Each row is a point on a tangle of strands that fork, close into loops and nearly touch. The rows are in no order.
In the rows, zero is written as 128.
Points whose rows are less than 81.2 apart are linked; no others are. Some points are linked to none.
Q161: [123 114  95 120 125 118 114  99  95 120 122  92 125 113 139 201 139 110
 120  88 138 140]
Q228: [161 135  80  91 112 125 106 109 104  95 149 119 108 142 116 184 146 115
 101 112 126 138]
Q88: [148 103 100 139 130  93 125  89  87 135 126 159 117 124 128 130  91 133
 140  96 150 112]
Q520: [170 177  72  74 142 140 119 142 120 126 133 113 132 131 136 112 165  96
  92 140 116 118]
Q961: [109 162 144 145 128 148 143 202 137 115 112 149 139 143 113   8 133 128
 165 129 142  99]
Q611: [144 171 128 103 105 172 137 180 136  90 137 145 134 164 124  71 159 130
 111 151 106 122]
Q211: [164 121 134 139 137  88 156 106 117 153 113 157 128 107 114  86 108  88
 149 105 139  99]
Q420: [121 163 166 147 112 137  85 168 165 132 145 176 144 188  81  54  88 165
 142 188 119 102]
Q584: [102 156 193 154 115 146 143 181 179 113 139 154 132 131  95  85 117 131
 183 132 137 103]
Q857: [107 159 173 145 154 141 177 159 184 149 110 128 125  90 152 100 136 124
 152 131 121 115]
Q320: [120 102 132 141 105 129 133 102  98  98 133 157 123 150 113 154 105 149
 137 100 150 133]
Q692: [137 142 120 122 148 140 174 169 115 131 107 121 140 118 125  27 156  82
 144 115 137 110]
Q253: [132 158  96  97 135 105 101 107 139 146 126  44 139  96 120 185 180  62
 114 100 123 122]
Q41: [ 91  95 129 119 113 127 115  99 126 118 128  41 130 111 128 217 176 111
  95 120 122 186]
Q749: [158 137 103 155 158  62 109  88 131 170 111 178  87 131 128  87  72 141
 138 125 140  96]
Q855: [129 157 145 148 126 130 140 180 138 134 119 160 140 158  96   4 117 121
 167 140 142  97]
Q119: [112 151 145 115 143 159 161 149 169 136 120  97 138  95 153 141 179 107
 108 133 108 147]
Q85: [ 99  90  98 162 140  76 116  83  87 150  94 134  84 133 156 115  51 167
 149 104 157 113]
Q20: [134 108  80 110 146  91  64  98  96 149 127  42 143  91 137 203 148  80
 120 101 139 114]
Q808: [152 108  94 160 147  55 101  76 107 171 110 169  90 134 134  93  61 145
 141 112 146  98]
Q824: [135 133 163 119  97 170 129 146 156  90 153 124 119 136 149 146 173 133
  96 165  75 159]
Q902: [148 103  55 111 144  87  79 102  76 133 132  82 122  95 146 191 120  98
 123  88 142 106]
Q33: [143  86 118 129 134 123 118  93  84 158 129 164 153 160 121 108  86 169
 114 145 152 134]
Q127: [149 165 115 108 114 142 124 127 141  99 140 141 107 136 143 156 147 130
  99 125 101 129]
Q311: [162 106  63  76 141 123  72 108  85 135 145  93 140 125 149 185 145 121
  87 150 123 143]
Q509: [ 89 167 194 178 115 126  83 163 185 129 129 164 120 152  91  97  76 162
 166 173 122 108]
Q758: [120 167 154 151 108 127 110 128 162 105 129 170  91 149 139 142 109 169
 130 132 110 119]
Q918: [153 146  98  77 139 137 101 115 122 136 136  78 148 125 122 163 178  85
  84 140 117 142]
Q476: [107 115 159 120 113 160 156 138 165 109 154  75 136 106 105 182 194 104
 106 137 106 180]
Q81: [ 91  91 142 143 143 124 166 117 149 149 118  65 150  74 129 195 161 107
 129 102 134 175]
Q919: [ 87 167 179 138 116 159 138 215 177  96 131 133 133 125 140  56 150 145
 168 156 109 121]
Q782: [106 156 157 129 135 153 157 137 173 133 115 115 127  95 165 156 158 128
 115 131 103 145]
Q123: [163 105 127 119 134 132 126 108 101 158 137 173 163 163 106  94 100 159
 118 145 142 122]
Q508: [ 93 109 149 160 130 123 153 108 135 130 103 123 117 109 160 175 109 157
 142  97 135 147]
Q836: [ 87 103 169 179 114 127 123 113 124 126 122 164 120 153 117 130  77 175
 151 134 155 136]
Q209: [123 121 162 145 140 144 180 138 156 135 125 125 146  90 115 135 146 107
 149 103 139 132]
Q324: [ 85 150 178 147 144 163 168 213 176 121 135 123 143 100 134  60 151 130
 172 148 131 120]
Q113: [ 77  76 132 152 133 122 158 106 116 134  96  81 133  97 166 180 115 144
 144  86 140 162]
Q453: [147 173 113 117 151 126 147 130 139 149 110 144 120 112 157  94 135 112
 124 124 119  96]
Q952: [187 140 100  83 119 148 123 134 110 122 143 149 148 172 109 111 135 143
  93 151 120 129]
Q223: [103 174 164 132 115 158 132 196 161 102 127 149 127 143 143  57 148 144
 146 163 110 112]
Q898: [154 109  40  98 131  95  85 102  80 109 141 112 112 120 137 189 117 116
 121  98 147 123]
Q93: [169 108  93  86 139 133 122 105  87 138 138 109 167 131  98 145 148  88
 103 124 137 126]
Q109: [147 162  90 102 139 122 123 112 129 129 125 108 125 100 141 162 151  90
 113 100 124 118]
Q906: [136 160 152 121 107 157 131 149 158  92 144 147 103 146 153 131 153 143
 106 153  81 136]
Q57: [126  85 154 126 140 155 151 115 106 137 133 154 169 129 109 126 123 135
 129 144 148 142]
Q309: [101 109 169 179 117 117 136 108 129 129 118 161 113 136 105 129  78 151
 166 108 164 124]
Q503: [ 95 162 197 155  97 147 144 179 185  91 141 149 121 132 116 128 129 147
 170 128 114 127]
Q330: [105 109 175 147 130 156 180 145 159 119 139 121 143  99 112 162 152 125
 144 112 135 156]
Q124: [131  82 151 113 134 163 155 127 111 129 142 133 171 128 105 143 148 131
 114 154 139 153]
Q958: [113 106 114 115 148 134 116  93 111 154 113 110 133 102 186 174 134 142
  96 139 116 147]
Q108: [103 122 153 133 101 146 137 126 171 112 141  59 119 108 120 202 198 102
  99 124  94 195]
Q842: [124  94 160 108 128 178 151 140 128 119 146 120 165 121 113 149 166 121
 106 160 120 164]
Q739: [178 151  78 115 152  78 125 103 121 158 122 157 107 104 150 105 110 102
 133 107 121  84]
Q994: [133 179 138 140 122 119 108 128 166 109 125 167  71 148 164 144 107 174
 121 144 101 115]
Q900: [126 112 197 141  82 162 109 160 153  81 163 160 127 154 129 121 140 154
 133 176  76 148]
Q438: [163 143  67 104 151  92 100 106 112 142 129  97 120  89 142 177 136  86
 122  96 126  97]
Q973: [110 107 171 119 119 181 160 156 161 105 157  97 146 115 111 157 187 114
 108 154 103 174]
Q750: [104  86  85 154 137  80 106  83  79 155 116 150  93 153 141  97  57 179
 136 126 166 120]
Q624: [101  87  50 102 108 107  88 108  63  95 134  54 105 129 154 206 129 124
 112 100 143 148]
Q5: [184 134  97  90 140 133 147 132  96 149 129 136 166 137 103  69 141  90
 118 126 131 108]
Q849: [121 109 180 129 144 159 165 159 152 144 144 152 171 120 106  77 137 129
 147 162 140 126]
Q927: [157 125 162 111  98 168 114 158 134 112 155 168 157 187 111  90 128 164
 115 186  98 137]
Q374: [144 167  92 103 145 142 160 161 109 127 109 114 130 119 127  59 167  79
 123 109 131 107]
Q18: [ 81 100 109 156 129  98 131  92  90 134  95 119  92 135 176 145  71 177
 143  98 150 130]
Q591: [210 128  60  79 151 108 111 116  91 158 138 137 155 134 129 108 121 114
 103 134 125 111]
Q433: [129 125  68 122 110 106 110  98  95  91 126 133  80 138 153 193 108 154
 124  90 138 132]
Q502: [113 111 120 102 111 137 108 101 125 117 140  62 124 125 133 205 176 104
  84 136 110 176]
Q633: [140 130 166 127 135 153 148 161 141 148 134 166 168 146 101  55 122 136
 141 161 136 116]
Q693: [ 66  80  89 135 129 102 141 101  75 130  89  81 104 116 193 147  80 153
 142  91 147 133]
Q725: [157 127 123 136 129 125 110 118 124 149 146 189 143 182  92  79  88 169
 119 156 141 111]
Q175: [112 187 151 136 117 146 106 192 162 116 129 159 123 168 131  37 125 156
 140 171 112 101]
Q252: [147 132 132 162 130 111  90 115 139 153 142 185 141 193  76  72  70 169
 126 156 142 114]
Q363: [ 96 114 188 152 106 153 143 140 161 100 143 144 124 122 138 162 133 160
 136 142 114 156]
Q36: [121 158 153 170 134 110 107 118 157 147 118 177  97 157 110  99  78 159
 142 145 136 101]
Q219: [120 163 116  99 152 148 144 140 146 145 113  84 142  94 156 132 178  88
 102 133 110 133]
Q652: [100 151 167 150 152 147 184 187 172 137 118 118 133  86 140  62 149 113
 170 123 137 121]
Q997: [ 69  76 109 137 129 117 143 102  90 129 100  76 122 108 180 178 111 148
 129  98 134 155]
Q431: [183 131  89  78 137 135 139 122  97 135 137 116 164 141  84 111 147  83
 113 121 136 117]
Q772: [114 117 144 124 115 148 138 115 134 107 129 115 127 122 135 183 156 125
 107 120 116 161]
Q407: [133 138 175 122  93 160 117 164 148  99 157 169 141 169 112  91 126 159
 130 182  98 131]
Q362: [123 127 154 147 108 136 143 118 133 109 133 165 122 140 106 142 110 138
 146 102 147 125]
Q121: [179 146  69 103 156  82 109 115 109 155 122 119 119  90 151 132 127  83
 123 107 118  84]
Q926: [163 118  87  90 149 132 108 106  99 153 128 136 149 129 160 141 132 142
  87 159 118 132]
Q237: [ 82  95  70 118  97 107 116 109  79  83 122  51  97 131 162 203 127 133
 119  80 134 160]
Q403: [159 128  74  73 144 120  76 109  99 138 143  70 153 120 135 179 168  96
  90 153 125 131]
Q316: [154 104  66  85 142 124  84 105  86 137 140 113 137 132 165 169 129 145
  84 158 121 142]
Q250: [152 155 102  98 125 135 127 115 122 118 134 135 119 129 128 157 147 113
 106 114 126 128]
Q133: [110 168 181 160  95 134 123 152 175  93 131 167 101 148 124 136 111 159
 151 128 107 118]
Q892: [157 127  56  96 119 112  92 107  95  98 145 127 103 134 136 192 127 130
 108 112 133 134]
Q206: [131 131 124  98 121 146 116 114 134 115 134  87 131 123 132 184 179 106
  85 139 105 163]
Q89: [135 118 132 125 142 117 165 112 134 151 115  86 149  76 113 153 152  64
 141  87 136 131]
Q440: [126 176 155 134 112 145  95 184 162 122 141 166 135 184 105  44 107 164
 137 183 109 104]
Q486: [103 157 178 150 146 145 164 145 185 139 109 130 126  99 165 132 139 140
 139 133 112 131]
Q995: [108  84 179 159  75 157 131 133 139  70 152 115  96 135 144 180 155 149
 119 138  79 179]
Q791: [114  76 110 152 142 100 112  82  83 161 118 164 122 159 127  95  62 179
 127 146 161 129]
Q60: [105 112  81 122 100 113 117 107  92  83 120  98  77 136 170 198 116 154
 118  88 131 151]
Q949: [119 106 108 142 114 114 124  91  93 111 124 158 106 150 128 149  86 163
 135 100 157 125]
Q393: [ 78 113 187 187 117 126  91 125 150 128 126 159 119 158  94 113  67 177
 158 156 150 131]
Q293: [ 87 108 146 167 129 111 137 100 121 137  92 136  98 120 162 157  87 174
 147 103 143 135]
Q266: [123 101  67  97 111 112  74 103  83  92 144  58 113 136 133 209 150 116
  99 114 131 155]
Q543: [128 168 146 127 124 148 157 163 147 117 125 149 130 128 121  79 138 113
 149 120 135 103]
Q788: [ 94  83 158 146 136 143 174 126 146 129 128  88 147  89 126 185 153 125
 132 106 138 177]
Q565: [132  92 166 147 133 128 153 115 117 152 128 165 154 129  95 104 104 132
 149 130 152 120]
Q481: [115  98 144 127  93 150 128 114 118  81 143 113 107 139 138 189 154 140
 103 132 102 176]
Q53: [192 159  53  71 151 118 114 136 107 150 137 124 142 129 135 104 141  99
 101 138 123 104]
Q423: [137 117 165 148 139 122 158 121 132 148 122 167 140 117  96  87 110 113
 158 121 146 110]
Q491: [ 84 135 197 185 114 127  82 147 169 132 134 161 118 154  96 112  72 174
 157 173 129 119]
Q142: [133 180 139 165 144 101 114 128 166 157 116 171  91 149 112  61  84 138
 142 138 133  82]
Q588: [146 104 123 122 140 100 143 100 108 149 114  93 148  78 113 159 145  57
 136  81 136 120]
Q924: [163 114  87 116 132 104 118  95  86 133 132 140 135 119 124 147 113 109
 129  98 144 110]
Q106: [116  82 189 155  73 166 122 140 145  73 158 139 110 139 137 153 153 154
 127 168  68 170]
Q629: [126 127  96 102 136  96  78  96 120 149 129  35 141 101 121 203 169  76
 110 110 133 131]
Q542: [ 99 121 190 135 143 164 171 184 169 133 151 145 158 107 121  94 149 137
 157 157 132 131]
Q644: [156 116 142 136 134  95 169 108 117 150 110 134 135  87 111 101 122  71
 154  91 137 109]
Q99: [134 143 136 123 133 134 127 117 130 139 125 165 126 137 150 126 118 155
 110 148 121 123]
Q737: [128 150 116 131 141 153 162 192 113 122 100 132 138 133 123   7 157 105
 150 117 143 109]
Q687: [ 89 161 200 168 122 131 120 182 184 134 129 156 133 133  92  74  98 141
 182 159 137 104]
Q521: [ 87  95 123 127 137 118 136 108 137 151 114  43 147  82 126 208 168 102
 123 100 131 173]
Q66: [116 133 141 179 132 107  96 105 140 153 129 178 110 171  96  94  60 171
 134 146 149 109]
Q12: [134 118 153 142 145 116 190 126 149 148 111 106 135  68 116 124 142  68
 155  88 136 126]
Q731: [178 100  71  92 140 111 102 102  73 144 138 111 155 121 113 158 129  93
 112 110 138 116]
Q274: [131 152 107 157 137  90 118  98 136 131 107 168  78 134 146 148  78 163
 145 104 135 105]
Q931: [158 150 119 126 138 126 149 158 120 142 121 160 142 158  97  14 119 112
 144 125 136  92]
Q430: [153 176  92  87 137 151 142 159 127 120 117 111 130 128 131  91 174  88
 104 126 121 117]
Q882: [171 137 119 108 138 128 158 132 112 149 120 155 157 141 108  56 129 103
 128 130 134  97]
Q580: [161 165 119 158 149  76 121 110 147 170 118 174  97 146 108  45  80 130
 138 134 135  84]

A piece is all that can be reached along the links. How many separate loops has the piece of each point below (a circle has one, a figure eight two, a Y none), and how many tips (points with one link)?
Q788 | loops 0, tips 4
Q33 | loops 1, tips 1
Q121 | loops 1, tips 4
Q88 | loops 0, tips 2
Q486 | loops 0, tips 3

A tip is a point with one link. Name the tips that can be reached along the links from each point below, in the order of the rows.
Q33 | Q808
Q311 | Q108, Q927, Q926, Q588
Q175 | Q420, Q633, Q219
Q892 | Q253, Q824, Q739, Q266
Q687 | Q994, Q591

Name the points in between on the shortest way along the links from the first point to the second, in order.
Q731; Q393 | Q924 > Q88 > Q949 > Q320 > Q362 > Q309 > Q836
Q927; Q481 | Q407 > Q900 > Q106 > Q995
Q430; Q882 | Q374 > Q692 > Q737 > Q961 > Q855 > Q931
Q725; Q580 | Q252 > Q66 > Q36 > Q142
